Points on a hilly landscape, in no order, each with its height.
From any point a climber takes the steepest step (rise divided by distance) to one of its 3 nearest points. It stops when none of these is higher. Distance is the straight distance between rows; heights are no part of it.
kevu h=3.69: [ -7  54   4  39  21  17  30  -3  -4 -44  16 -12  17  71 -14  27  -4  32
 -23  -6]
fop h=7.57: [ 47  11 -37 -32  -1 -39  25  -8   5  40  48  25  45 -30  54 -28  11 -23
  -8 -13]
tur h=4.52: [ 58   0 -32 -40 -15 -40  10 -11  -7  45  55  25  56 -69  65 -27  -9 -18
   3  -7]
gato h=6.63: [-35 -31  28 -54 -31 -45 -16  15 -26  13 -38  10 -64 -34  -7   7 -41 -49
  10   0]
natef h=1.08: [-12 -10  34 -31 -35 -31 -13  -6 -26  19 -18   8 -37 -56   0 -30 -19 -28
  40  10]
vuke h=6.31: [ 49   9 -24 -28  10 -42  18   0   1  25  41  23  45 -19  51 -21  22 -21
   1 -17]
sodu h=3.32: [-33 -11  41  28 -19 -11 -36 -14 -17 -14 -48 -29 -61 -18 -55  28  -3 -22
  -8 -29]
lem h=1.78: [ -4  -5  44 -16 -12 -12 -25  -2 -13  14  13   9 -24 -42  12 -18  -6 -29
  52  -1]
Bosa h=6.25: [ -4  29 -23  38  -6  -1  -7  -6 -21 -16 -13 -29   6  51 -43  24  -2  24
 -19  24]
Todeg h=3.34: [-23 -35  18  50 -12  38  -8  -6 -10 -45 -64  -1 -33  13 -40  51   2   6
 -10   4]
vup h=7.01: [ -8  28 -17  44  -6   3  -5 -14 -24 -23  -8 -20  12  52 -47  17  -5  32
 -22  25]
fumuz h=3.41: [-38 -14  44  51 -13   6 -28 -16 -25 -28 -52 -22 -48 -18 -56  17  -7 -18
 -14 -22]
Kur h=5.48: [-24 -30  -4  72  11  36  -1   1 -13 -51 -77   8 -41  33 -46  47 -13  22
  -6   1]
Tufe h=5.62: [ 53  26 -31   8  29  31  41 -22  37 -11  70   6  46  31  22 -28  14  54
 -19  28]
vep h=6.00: [-23  33 -15  19  -8  19  27   9  -8 -30  20  -6  25  29   3 -24   2  25
 -34  -7]
Zorev h=4.60: [-13  43 -17  24   1  -3  11   7  -9 -35  10 -25  17  63 -20  23   2   3
 -15  13]
Padat h=5.55: [ 27  23 -15 -16  28 -16  23 -26  33  -9  58  18  56   4  34 -42  38   2
   2  -1]
rul h=6.48: [ 60  30 -53  20  14  33  56   0  25   3  84  -3  48  45   4 -14  20  78
 -24  22]
fovur h=3.99: [-47 -19  50   2   5 -25   1 -12   6  15 -39  -5 -25 -11 -13  -2 -16 -26
   2  -9]
Sarof h=7.02: [ 26  26 -23 -40  -6  -4   9   7  -2   6  19  -4  33 -10   6 -15  46  14
  -1 -12]
ravup h=7.33: [ 15  27 -11 -13  -8   9   8 -13   6 -32  39   0  39  12  18 -22  49  23
  -2 -17]
sesa h=2.36: [ -1 -13  41 -15   7   3 -30  11   1  23  32  14 -19 -33  17  -9  -5 -30
  43   3]
tamo h=7.14: [ 13  37  -7  -8 -11   7  17 -23  17 -34  40   1  31  15  25 -32  48  29
  -2 -11]
gonu h=3.56: [ -7 -23  31   8  -6  16  -4  -5   0  21 -16  -6 -18  -6   4 -24 -17 -26
  42 -12]
roza h=4.54: [-29 -50  32 -24 -12 -37 -82  31 -12   2 -75 -14 -65 -50 -32   5 -72 -38
  24  11]
sazo h=4.87: [ -1  11 -16  -3 -10  22   2  35  -9   7  14   2   3  30   4  -5   5 -18
 -19  14]
biris h=4.71: [-24 -37  24 -38 -21 -41 -61  29  -4   1 -68 -15 -69 -33 -20  17 -57 -40
  27   2]
dov h=3.65: [-34 -20  42 -12 -21 -27   5  -9 -28  25 -28   6 -39 -37  -7 -28 -22 -29
  28 -15]
Kidib h=3.97: [ -9  26 -16  17  -9   4  13  16  -9 -30  12 -18  12  54  -9  13   7  -7
 -13  11]
big h=4.85: [-23 -30  25 -37 -21 -43 -50  29  -4   5 -63 -23 -69 -33 -23  24 -52 -46
  25  -2]
zonav h=3.84: [-37 -17  42  -7 -13 -27  -4  -8 -12  25 -28   2 -34 -27 -14 -27 -23 -27
  19 -14]
faset h=6.26: [ 20 -14 -24 -41  29  -5 -10  16   2  37  15   6  20 -54  26 -15  -4   4
  31 -16]
nazo h=6.77: [ 19  29 -11 -12  -2  16  17 -26  17 -30  46   4  36  21  29 -18  41  38
  -3  -6]
doso h=3.51: [  1   2 -14   9  -5  19   0  27  -5   4  -4 -17  -5  44   5  10   5 -20
  -5  15]
laz h=2.98: [ 13 -15   2  -9  -3  31  -7  24  -4  19   3   0 -12  21  10   2   2 -25
  11   5]
mozaz h=3.33: [-30  -5  32  22 -21 -23 -47   3 -21  -6 -54 -21 -68 -28 -60  18 -16 -28
 -16 -13]
vagot h=3.04: [-18  36 -24  16   1   5  19  25  -8 -26  17  -7  10  51  -6  -2   5  -3
 -25   6]
raras h=3.91: [-26 -30  29  66  -1  32 -16  -5 -17 -48 -69 -17 -42  -6 -47  34  -4  -8
 -16  -9]
Nidu h=5.51: [-25 -24  26 -38 -27 -47 -30  25 -16   7 -52  -8 -68 -29 -23  25 -39 -45
  21  -8]
rav h=5.89: [ 45  10 -28 -46  10 -38  11  14  -3  25  18   9  33 -19  39  -4  31  -9
   9 -20]
voman h=4.32: [-33 -24  52  33   0  16 -15 -12   4 -22 -43 -13 -27   2 -26  40   3  -8
 -13  -8]
Lizo h=3.78: [-31 -30  33  60   2  28 -16  -9 -27 -42 -69 -16 -53  -8 -47  21 -10 -11
 -16 -16]
tate h=6.79: [ 36  27 -21 -35  -1 -19   6   4   2   4  25  -1  36 -11  17 -10  51   1
  -4 -16]
domod h=6.04: [ 32   9 -28 -46  12 -19   2   9  -1  25  18  -1  32 -23  21  -1  37  -1
  10 -20]
Vizu h=6.65: [ 28 -10 -21 -43  24   3 -15  25   1  38  11   1  22 -45  15  -8   8   6
  11 -15]
Lim h=6.22: [-25 -18 -20  73  30  27   0  19 -21 -47 -79  20 -44  58 -73  43 -13  44
 -15   8]
Zoz h=1.20: [ 43 -21 -29 -52  11 -31  10  10  -5  41  31  16  29 -32  71   9   6 -17
   8 -17]
Por h=6.59: [ 33  26 -10  -6  29   2  24 -31  39 -22  64  18  51  12  24 -38  25  12
  -7   0]
zisib h=4.09: [ 13  -6 -12 -12  -9  32  -2  34  -4  13  11   1  -7  24  12   1   0 -22
 -10   5]
Pedip h=3.09: [-33 -20  34  31 -25 -18 -44   5 -30  -1 -56 -17 -76 -30 -65  17 -16 -29
 -23  -8]
Kuzub h=3.43: [-17 -12  32  15 -20 -33 -49   4 -11   3 -60 -22 -70 -34 -60  16 -22 -29
 -11 -10]
sebas h=3.93: [-44 -20  47  -1  -3 -31   2  -2  -1  14 -31  -4 -31 -15 -18 -11 -21 -36
   7 -12]
memig h=4.18: [-16  45  -6  29   9   5  20   7 -10 -41  14  -6  15  61  -9  17  -1  11
 -22   0]
seduv h=5.07: [ 13   2 -10 -35   7  22  -9  28   4  35  18   3  13 -28   4 -14   4   3
 -14  -1]
Nak h=5.09: [-13  -9  -5  22   3   7 -12   0  15  11 -52 -19   5  23 -32   7 -10   6
 -10  34]
luri h=6.15: [ 25  28  -9  -6  13  21  22 -26  31 -30  50  11  41  30  30 -18  41  43
  -4   8]
mugun h=7.09: [  4  11 -22 -17 -10  22   4  27  -8  12  20   6   9   6   0 -12  18  -3
 -25   5]
rakom h=6.09: [-31 -31  12  75  22  42  -3  11 -22 -55 -78   3 -48  17 -58  26 -18  14
 -22   0]
bur h=5.79: [ 38   0 -29 -53  12 -24   5  17   2  29  26   5  25 -33  45   1  20  -7
  19 -20]
Kov h=4.46: [-17 -20  10  17   9  13  -9  -5  21  16 -47 -18   5  17 -17  -1 -18  -1
   2  20]
kuga h=6.62: [  3  -5 -14  16  -2  23  -7   9  11  10 -37 -24   6  27 -15   8 -14 -16
  15  20]
dipa h=6.66: [ 30  21 -14  -4  15  29  29 -27  38 -24  56   9  28  39  36 -26  28  49
  -3  15]
giz h=2.50: [ 37 -29 -24 -48   1 -35   8  -6  -9  46  48  18  29 -56  80  -4  -8 -22
  10  -2]
bafa h=3.88: [-39 -23  44  12  -2  -8  -7 -10   5  20 -38  -7 -18  -9 -10 -21 -26 -20
  17 -10]
gavol h=4.27: [-12   3 -16  31  -8   2  -9  -6 -11  -2 -41 -15   9  37 -41  25  -2  23
 -19  40]
tuse h=3.90: [-20 -18  15  -9 -23 -32 -56  18 -14   4 -63 -19 -74 -30 -51  18 -41 -28
  -2  -5]
Buf h=2.21: [-19  39 -18  23   8  22  37   2  -1 -42  21  -6  29  38   8 -23  -3  39
 -27 -19]
daki h=6.60: [ 45  22 -33  12  19  36  45 -20  38  -4  73   8  39  43  23 -15  17  69
 -16  29]
likez h=4.11: [-42 -25  53   6  10  -9   1  -9  11  11 -45 -14 -20  -8 -18  14  -8 -26
  -7  -5]
Visi h=5.22: [-21  -9  -8  35  -1   8  -5  -6  -7  -3 -37  -2  -2  33 -44  31 -12  20
 -34  46]
sef h=3.68: [-35 -20  27 -29 -21 -51 -24  17 -12  11 -41  -5 -64 -19 -17  28 -26 -40
   9 -13]
Desa h=3.52: [  4  23 -15   5  -8  30  18 -15  13 -34  35  -1  27  30  28 -24  33  50
  -5 -16]
mam h=4.28: [  7 -13  12 -30  16  23 -21  26  -1  32  25   9  -5 -31  16  -3  -7  -9
  10   5]
bisep h=3.25: [-16 -30  16  52 -12  36 -10  -6  -7 -44 -58   1 -27  14 -29  58   0   9
 -18  10]
risip h=6.17: [ -9   0 -16  43  -9   3 -11 -17 -18 -13 -25  -4   4  42 -50  28 -10  30
 -33  44]
dutir h=5.45: [-44 -21  42 -31 -24 -48  -3  17 -18  14 -32   8 -61 -25 -11   6 -36 -41
   5  -7]
vogu h=6.88: [  7  29 -19   1 -21  18  20 -11   9 -29  36   3  36  15   9 -29  36  31
  -4 -21]
tagal h=3.74: [-23  52  -6  33  19  13  33  -8   0 -37  20 -11  28  59  -9  16  -7  37
 -33  -5]
pusud h=2.11: [-21  33 -21  19  -7  12  25  16 -13 -24  19  -2  24  45   0  -9   2   5
 -35  -4]
Derig h=1.98: [  3  30 -22  19  -7  42  42 -20  21 -40  23   2  27  40  29 -19  15  65
   0 -15]
Momul h=3.83: [ -3  19 -26  10  -8  11   7  26  -2  -7  -3 -15   1  49  -4  12   2 -12
 -10  22]
gimu h=2.10: [ 25 -31 -22 -56   3 -21  -2 -13   3  34  56  15  19 -74  84   5  -4 -29
  36  -9]
lom h=3.06: [-27  -6  46   0 -13 -37 -25   8 -11  -6 -45 -20 -60 -19 -45  32  -9 -35
   5 -23]
ton h=5.67: [ 42   0 -25 -52  18 -31  12   4  -6  38  21   8  31 -34  51  -3  21 -14
  16 -18]
koga h=6.11: [ 32  25 -11  -9  22  16  23 -32  45 -21  64  12  44  27  28 -32  30  30
  -6   7]
padul h=4.30: [-22 -31 -14  53  -8  19  -1  -8 -18 -36 -51  20 -32  60 -38  61   5  27
 -26  15]
duso h=3.55: [ -6   0  19 -29  26 -31 -17  17   3  18  33  13  -2 -81  22 -19 -20 -31
  49   7]
feb h=2.41: [ -3  -6  37 -25  20  -9 -22   7   4  28  35  15 -12 -53  17  -7 -12 -22
  36   6]
sasa h=2.25: [ 42   0 -25 -41  -3 -40  16  -5  -6  45  45  23  34 -37  63 -11   8 -24
  -5  -9]
vuba h=5.58: [ 40  26 -24  -4  30  20  34 -30  48 -17  59   7  47  22  27 -25  23  34
 -10  20]
dalu h=2.96: [ 11  -9  36  -9  -2  24 -27   6   2  30  19   9 -10 -18  17  -5  -4 -23
  40   0]
luf h=5.74: [ 20 -20 -32 -49  26 -14  -6  17   0  30  13   0  15 -63  32  -1  -8  -8
  45 -20]
Vuv h=1.09: [-10 -16  43  -5 -22  -6 -16  -6 -14  19  -4   1 -27 -26   2 -28 -16 -24
  57 -13]
babim h=7.70: [ 13  10 -25 -30  -8  15  -6  31   1  23  18  -1  14 -21   1 -22  20   7
 -17  -3]
fofak h=4.29: [ -8  12 -26   2 -11  19   8  28  -7   0  10  -7   1  41  -1   1   4 -17
 -21   9]
tad h=3.70: [-33  -8  43  10 -12 -24 -27   3  -8 -13 -45 -31 -59 -16 -44  33  -3 -31
  -4 -26]
zuvop h=2.12: [ -6   7  48 -28   1 -28 -25   4  -7  17  24  18 -23 -56  17 -12  -8 -40
  53  11]
suvir h=2.76: [-15  37 -20  30  11  38  46 -19   9 -36  13   4  22  46  18 -15  -5  53
 -16 -21]
fas h=1.99: [ 22  25 -31  22  -2  41  37 -18  25 -30  30   2  22  50  35  -7  15  70
   0 -10]
rin h=1.86: [ 40  25 -33 -12  23 -14  30 -28  32   6  64  26  67  -9  30 -57  12 -19
  -1 -19]
poda h=6.90: [ 51  28 -40  16  18  40  46 -11  32   2  75   6  35  45  23 -14  23  72
 -25  29]
bivev h=6.02: [ 35 -21 -27 -52  12 -25   6   5  -1  32  24   3  24 -46  58   5  14 -13
  34 -21]
Nolo h=4.76: [  8  -8  20 -35  26  13 -25  25   3  38  26   9   5 -52  14 -18 -15  -8
  20  -2]
poze h=5.63: [-19 -10 -14  51 -15   7  -6 -13 -25 -11 -29   8 -12  54 -50  37  -4  30
 -43  38]
rur h=4.50: [ 65  24 -44   8  31  33  47 -10  41  -4  71  -3  43  31  10 -28   9  64
 -12  17]
Gezon h=0.52: [ -6   2  40 -35 -29 -31 -25  -3 -30  20  -4   2 -33 -66   1 -24  -2 -36
  56   9]
feg h=6.64: [ 30  27  -2 -16   8   8  15 -24  22 -27  54  13  37  20  26 -26  43  27
  -1  -6]
Bav h=6.35: [ 23  24 -18   7   1  40  33 -24  31 -28  44   4  28  45  35 -14  30  58
   1   5]
Volim h=5.27: [  4 -10  -3   7  -7  20  -4   8   5  14 -28 -17   2  27  -3   2  -9 -18
  21  14]
Zoziv h=4.06: [-31 -25  46  33   0  25 -11 -13  11 -19 -48  -8 -20  10 -25  50   9   1
 -22   8]
Refur h=4.12: [ -3  -9   4 -31  33 -21 -13  20  14  18  30  15  10 -82  22 -28 -27 -20
  39  -4]
Zotas h=5.60: [ 18   1 -16 -34  10  16 -13  28  -2  32  19   4  20 -39  10 -11   7   7
  -1  -6]
tez h=3.98: [-46 -17  47   8   9 -21  -2  -8  10  16 -39  -8 -18 -11 -23  -3 -19 -22
   0  -7]
nafeb h=3.49: [-41 -14  54  -7 -10 -43  -9   4  -1   4 -38 -14 -47 -11 -25  19 -11 -34
  -2 -21]
gok h=3.87: [-13  20 -24   7  -6  20  11  31 -15  -7  17  -1   7  44   0   0   9 -13
 -23  11]
bom h=7.65: [ -8  20 -17  48  -8   8  -7 -23 -29 -17 -12 -15   7  52 -57  23  -2  39
 -31  25]
karav h=5.84: [ 33   8 -23 -45   5  -2  -3  16  -2  28  13   0  29 -30   8 -14  22   6
   2 -14]
teru h=3.13: [-14 -14  17   4   0  19  -6  -4   2  22 -30 -15  -9   8   2 -15 -17 -15
  38  -2]
Zite h=5.26: [ -6  30 -18   2 -12  27  24 -11   9 -38  31  -3  38  23   8 -36  24  39
  -5 -16]
bov h=6.69: [-25 -26  -5  78  27  26  -2  18 -15 -52 -84  15 -43  43 -67  33 -21  26
 -16  12]
sasan h=4.93: [-33 -25  45  18  11   5 -10  -5  13  -5 -47  -8 -17   7 -25  28   0 -17
 -15   9]
padev h=2.93: [  1  -7  28 -27  32 -12 -20  20   6  34  29  16  -6 -67  13 -15 -19 -20
  37   4]
vage h=6.89: [ -6  37  -6  55  -7  15  -2 -23 -33 -35  -3 -17   7  65 -49  28  -6  43
 -27   9]
pifum h=2.24: [ 34 -27 -21 -53   1 -28   4 -15  -4  46  53  17  35 -73  84   1 -13 -18
  17   1]
buv h=4.82: [ 50  23 -44  -7  38  24  40 -21  46 -10  67  -2  48  28  18 -37  16  47
  -8  26]
zabu h=6.45: [ 40  21 -34 -12  12 -21  27 -28  14  15  58  27  63 -22  34 -45  13 -22
   3 -21]
gim h=4.26: [-30 -26 -21  65  -5  11   2  -8 -22 -36 -48  23 -34  78 -47  62   7  34
 -20   7]
fele h=0.80: [-11   2  39 -24 -31 -25 -17 -12 -26  14 -11   8 -34 -52   1 -27 -10 -33
  51  -1]
pef h=5.75: [ -7 -11  -8  22   0  14 -13   6  13  12 -45 -24   6  30 -27   7 -12   3
   8  28]
riz h=2.74: [-20 -11  35  -7 -20 -41 -42  13  -8   4 -56 -26 -74 -22 -49  27 -25 -36
   0 -17]
nufof h=6.68: [ 27  31  -3 -28   9 -13   9 -17  23 -12  45  11  46  11  27 -29  51   7
  -1 -11]
Siga h=3.76: [-40 -23  26 -55 -34 -44 -12   8 -32  25 -33  16 -49 -57  -7 -12 -38 -38
   9   4]
kobes h=2.01: [-17  19 -26   5  -6  13  24  17 -10 -19  22   2  19  21   6 -23   8  14
 -33   1]
pav h=5.57: [  0   6 -28  23  -7   7  -4   7   0   0 -26 -25   9  45 -29  21  -5  -4
   1  29]
fuzut h=7.93: [ 26  23 -23 -28  -8  -4   5   5   1  -6  26   1  34   2   5 -20  52   9
  -5 -20]
lize h=4.10: [-42 -10  64  14  -5 -17 -15  -3   5  -8 -43 -17 -38  -4 -35  26   0 -26
  -7 -20]
bato h=5.19: [ 54   8 -37 -32 -15 -37  16 -11  -5  42  58  25  56 -53  51 -39  -6 -22
  -1 -14]
naso h=7.17: [ 30  32  -8 -22  -4 -10  13 -12  11 -19  40   2  41   5  25 -21  52   9
   2 -16]
rom h=4.70: [  4 -17 -13 -35  26 -28  -4  14   4  18  29   2   5 -84  39 -20 -20 -23
  57 -20]
mizu h=4.42: [-42 -21  34 -24 -18 -46  -3   3 -23  19 -28   9 -48 -28 -16 -24 -35 -29
   9 -10]
tores h=5.03: [ 10 -16 -11 -39  29 -20  -9  15   6  25  19   4  10 -80  35 -11 -16 -11
  53 -18]
Fere h=6.82: [ 44  20 -35  28   8  45  55 -12  35  -6  66  14  20  61  29  -7  21  73
 -17  24]
Rak h=3.31: [-22 -27  11  39 -14  30 -10  -9   1 -24 -50  10 -19  32 -29  55   8  17
 -31  34]
lesuf h=2.56: [ 11  29 -16  15  -6  35  34 -21  17 -37  29   4  26  41  28 -16  22  59
   2 -13]
rig h=1.22: [  9  34 -36  39   4  48  51 -18  19 -23  15   2  28  53  20  -6   8  75
   0 -17]
kel h=5.30: [-20 -33 -27  72  11  17   1  -1 -23 -42 -61  18 -43  66 -56  58   0  34
 -15   5]
Genel h=4.17: [ 51 -19 -28 -51 -14 -33   4 -17 -11  54  60   9  45 -78  75 -18 -20 -17
   7   5]
vul h=5.32: [ -1  26 -24  -6 -17  20  18   5 -10 -15  19  -1  30  13   5 -35  29  19
 -22 -12]
vuveb h=5.77: [ 48  20 -35 -18   1 -36  24 -17   1  30  53  27  55 -29  40 -44  10 -21
  -7 -23]
fedaz h=2.31: [-43 -15  39  48 -10  -2 -33  -6 -26 -18 -48 -16 -71 -18 -62  11 -15 -28
 -33 -17]
Dutub h=4.51: [-17 -29  28 -23 -14 -41 -67  23  -4   6 -69 -20 -75 -38 -43  15 -61 -38
  15   7]
Revu h=5.31: [ 34  31 -26 -11  31  -6  24 -30  37  -6  59  20  62  -5  30 -45  22   0
   1  -3]
Gemom h=4.66: [-35 -26  16  76  15  33  -8   0 -29 -59 -74  -9 -47   2 -50  23 -16  -3
 -26  -2]
liso h=3.19: [  1  30 -25  15 -11  31  28 -13   5 -42  28  -4  29  23  18 -29  16  48
  -8 -22]
Nad h=5.53: [  8 -11  -3 -28  13  23 -22  26   3  33  22   9   2 -21   8 -14   0  -5
  -7   0]
Delog h=7.53: [ 15  27 -16 -20 -13  -6  13  -6   7 -18  24   2  35   4   8 -28  56  20
  -2 -11]
taze h=5.99: [  5  13 -27 -18 -17   9   3  16 -14   3  18   4  20  -9 -10 -28  27   2
 -24 -14]
laf h=3.64: [-29 -29  37  47  -7  26  -6 -12  -7 -45 -55  -7 -33   3 -34  46   5  -9
  -5  -5]
mufud h=3.57: [ -3 -16  -5   8  -6  26  -9  11  10  17 -17 -15  -2  21   6  -2  -8 -29
  28   4]
Vuf h=1.53: [-11  31 -23  22  -4  27  35 -15   7 -39  26  -2  27  37  13 -28   6  53
  -8 -22]
bof h=4.61: [-27 -23  20  30   3  19  -7  -8  15   1 -43   5  -7  20 -28  35  -4  15
 -30  42]
fitet h=3.54: [-18 -10  27   9 -25 -27 -57  11 -20  11 -57 -20 -75 -34 -64  19 -26 -33
  -8  -9]
Gupe h=8.08: [ 39  19 -19   3  11  32  31 -25  39 -19  60   8  25  44  30 -10  21  54
 -10  19]
vapok h=3.71: [-16  41 -14  19   3   2  22  19  -8 -34  19 -12  13  56  -5   4   0   6
 -25   2]
pokir h=7.83: [ 11 -14  -1 -23   8  33 -14  28  -4  33  14  10  -2  -4  12  -3  -3 -13
  -7   7]
nili h=6.20: [ 51  12 -36 -27  -8 -39  19 -12   6  38  56  30  56 -39  45 -36  10 -24
   3 -17]
tulod h=1.88: [ 37 -24 -26 -51   8 -31   7   0  -3  37  42  14  28 -56  82  -1  -7 -26
  24 -12]
Nal h=5.33: [ -4  32 -18  32  -4  -1   1   0 -18 -30  -7 -28   9  58 -30  25   2  11
 -10  22]
vosa h=3.67: [-22 -25  -6  46 -15  20  -5 -12 -10 -23 -45  15 -26  47 -35  62   6  24
 -36  32]
Sug h=4.57: [-22 -21  14  26   3  20 -11  -8  16   7 -46  -6  -2  10 -25  23  -9  11
 -23  36]
nin h=7.07: [-25 -19  32  17   2  11 -14 -11  14  19 -42 -13   0  -1  -8 -12 -20 -14
  13   2]
Mubos h=1.29: [-13 -13  48 -16 -25 -11 -12  -4 -23  11  -5  11 -28 -45   4 -27 -11 -24
  55  -6]
diza h=5.91: [ 43  15 -28 -38  14 -39  15  -2   3  25  31  21  32 -17  38 -12  34 -15
   6 -13]
bepe h=5.72: [  4  18 -27 -16 -20  11  11  14 -12  -7  17  -4  27  -8  -4 -30  36  13
 -21 -13]
rekag h=4.03: [-29 -17  51  30 -10   3 -24  -9  -8 -31 -47 -22 -39  -9 -48  41   3 -19
  -7 -17]
dabor h=2.94: [  9 -19  27 -11  -3  28 -19  14   1  27  12   3 -12   0  17  -3  -3 -27
  28  -2]
sok h=5.28: [-24 -18 -16  59  -5   4   5 -25 -30 -15 -20  14 -16  65 -41  40   2  37
 -47  28]
tigi h=5.80: [ 43  -1 -28 -42   7 -37  14   4   2  39  29  18  39 -23  58 -12  26 -15
   7 -15]
neke h=6.43: [ 36  22 -34  25  -1  52  46 -18  27 -16  47   5  14  64  41   6  24  77
  -4  10]
pak h=5.13: [-25 -18  25  13  11  10   0  -6  17  15 -50 -15  -3  10 -18   0 -20  -6
  -1  11]
Lesi h=6.87: [ 29  32  -7 -20  14 -24  21 -18  15  -9  47  17  46   9  25 -27  48  -3
  -9  -6]
Dos h=3.92: [-40 -12  56   8  -1 -31  -6   0   8  -2 -35 -18 -40  -8 -29  19  -4 -28
  -3 -19]
nes h=2.37: [ -1  -1  46 -24  14 -15 -23  11  -2  17  36  20 -18 -61  16  -8 -18 -26
  44   8]
roga h=4.33: [-13 -11  -3  28   0  15 -10 -11   4   4 -46 -14  -1  28 -36  24 -10  16
 -25  42]
Kema h=2.32: [ 46 -11 -30 -47   2 -37  11   1  -1  49  41  24  35 -42  67  -4   0 -25
   6  -7]
Nive h=6.29: [-30 -21  41  23  10  13  -7 -17  24   4 -43  -4  -6  11 -27  28  -9  -2
 -21  27]
Doz h=4.24: [  9 -30 -20 -48   9 -23  -6   5   8  22  36   3  13 -80  67   1  -8 -23
  56 -21]
Nuge h=2.68: [  9 -21  24  -3  -6  27 -16  12   1  19  -1  -3 -13   2  15 -12 -12 -29
  37   4]
fov h=2.51: [-31 -22  35 -25 -38 -42   1  -3 -27  23 -22  18 -40 -51  -8 -34 -30 -26
  23  -5]
viz h=5.21: [ 11 -10   1 -36  37  -5 -18  17   8  34  29   6   7 -61  14 -14 -13  -1
  27  -5]
Tor h=6.61: [ 27  14 -26 -47  -1  -9   1  15  -6  18  15  -4  32 -27  16 -11  37   4
  -3 -17]
Pafa h=3.45: [ -9 -22   9  13   4  18  -1   0  14  20 -41 -21   4  15  -9  -8 -14 -14
  17   7]
bop h=3.66: [-16 -34   6  54  -9  34  -9  -5  -8 -42 -63   9 -31  33 -28  58   1  16
 -20  19]
letob h=3.80: [-25 -19  29  34   0  23  -8 -12   9 -20 -44   1 -17  18 -25  48  -2  11
 -25  26]
sisav h=6.86: [ -9  14 -23  41 -12   4 -11 -19 -21 -14 -22 -14   6  50 -51  21  -8  28
 -26  36]
dobu h=4.79: [ -5  46 -17  36   0   7   7  -6 -22 -36   2 -20  14  60 -38  24   1  16
 -17  17]
Lutik h=3.24: [ 48 -13 -30 -45  -3 -39  13  -5  -6  43  44  19  33 -49  73 -11  -6 -21
   7  -6]
Bupak h=5.87: [  7  -4  -6 -26  -4  28  -5  29  -7  31  16   9  -8  -2   9 -13   4 -10
 -10   6]
ginu h=4.39: [-45 -19  56  20  -4  -5 -10  -4  16  -2 -43 -17 -27  -4 -25  31   6 -16
  -9  -2]
gukif h=4.15: [ 55 -13 -32 -43  -9 -29   6 -16  -7  51  54  21  41 -66  78 -14  -9 -16
   3   1]
mazo h=7.22: [ 42  25 -28  14  11  40  34 -21  37  -9  61  12  19  45  38  -8  28  64
 -10  23]
vugu h=5.97: [ -6  13 -26  -7 -13  14   8  26 -13   1  25   4  15  20  -1 -18  13  -7
 -29   6]
Rop h=1.39: [  2 -19  40  -7  -9  10 -18   1  -6  17   8   0 -25 -27  11 -22  -8 -24
  54  -4]
mip h=3.72: [-30 -25  25  36  -2  31 -11  -7   5 -24 -52   3 -22  23 -27  50   6   7
 -25  18]
lev h=6.10: [-26 -35  24 -53 -31 -44 -37  27 -17   9 -48   2 -69 -36  -7  24 -52 -53
  17  -1]
paku h=2.06: [-34  -6  47 -17 -11 -45 -12  11  -6   0 -43 -14 -63 -18 -29  22 -16 -34
  -2 -10]
gevi h=3.53: [-21  45 -18  33  20  29  48  -2  14 -34  15   6  30  51   8  -3 -13  52
 -31 -19]
tuzi h=4.25: [-21 -24  28  -6 -18 -39 -67  16 -10  17 -70 -15 -77 -37 -55  16 -53 -27
  -7   6]
libi h=5.64: [ 10  -8  -2 -37  27  -2 -19  19   4  36  19  -2   6 -59  14 -16  -9  -2
  25  -3]
sidi h=5.68: [ 37  -9 -29 -51  13 -15  -5  25   3  36  15   0  23 -44  39   3  17  -7
  25 -22]
Gizug h=5.98: [  0  -6 -18  15  -5  14  -5  12   8   7 -46 -30  12  41 -16  11  -1 -10
   7  24]
faf h=3.77: [-16 -17  38   9 -10   2  -5 -12   2  25 -22  -5 -17 -10  -2 -28 -17 -23
  33 -15]
fofi h=4.64: [ 15 -23 -30 -44  19 -23  -3   8   7  25  28   7  22 -67  56   4 -11 -16
  48 -23]
disel h=4.01: [-47 -16  47 -13  -9 -44   6   0 -10  22 -30   9 -45 -20 -18  -8 -27 -32
   8 -12]
dez h=2.22: [ 36  24 -21 -16  13 -33  24 -25  24  11  50  24  59  -7  40 -48  24 -18
  -3 -14]
razo h=4.59: [-20 -34   1  71   1  40  -8   3 -11 -47 -74   7 -34  23 -39  51  -5  14
 -11   7]
Samer h=5.15: [ 40  21 -37  -7  41  14  30 -34  47 -13  66   8  55   8  24 -41  13  25
  -5   8]
Tuv h=3.89: [-23  42 -10  25  14  10  26   8  -3 -41  23  -5  17  59   2   4  -5  26
 -34  -9]
litu h=3.75: [-21  41 -11  31  20  16  37   6   9 -41  23   1  23  59  -2   6 -12  36
 -37 -12]
Saz h=6.44: [ -4  47  -4  50   2  15   2 -24 -28 -40   5 -19  21  66 -42  33  -1  42
 -19   1]
lifil h=3.38: [-22 -20  22 -22 -25 -53 -37  17 -12   7 -55 -17 -74 -27 -41  29 -36 -41
  14  -9]
Sugi h=3.50: [ 10 -14  28 -21   5  26 -23  20   4  26  21  11  -7 -16  15  -7  -3 -18
  20   5]
libu h=5.29: [ -1  22 -26  27  -4   4  -9  -4 -11  -3 -21 -30  14  47 -36  17   1  13
  -7  28]

Where does a climber stop that starts at each point below?
suvir -> bom
buv -> Gupe
Rop -> pokir
fitet -> gato
sodu -> Nive
lom -> Nive
Doz -> Vizu
Padat -> fuzut
sesa -> pokir
ton -> fop
vosa -> bov
bur -> fop
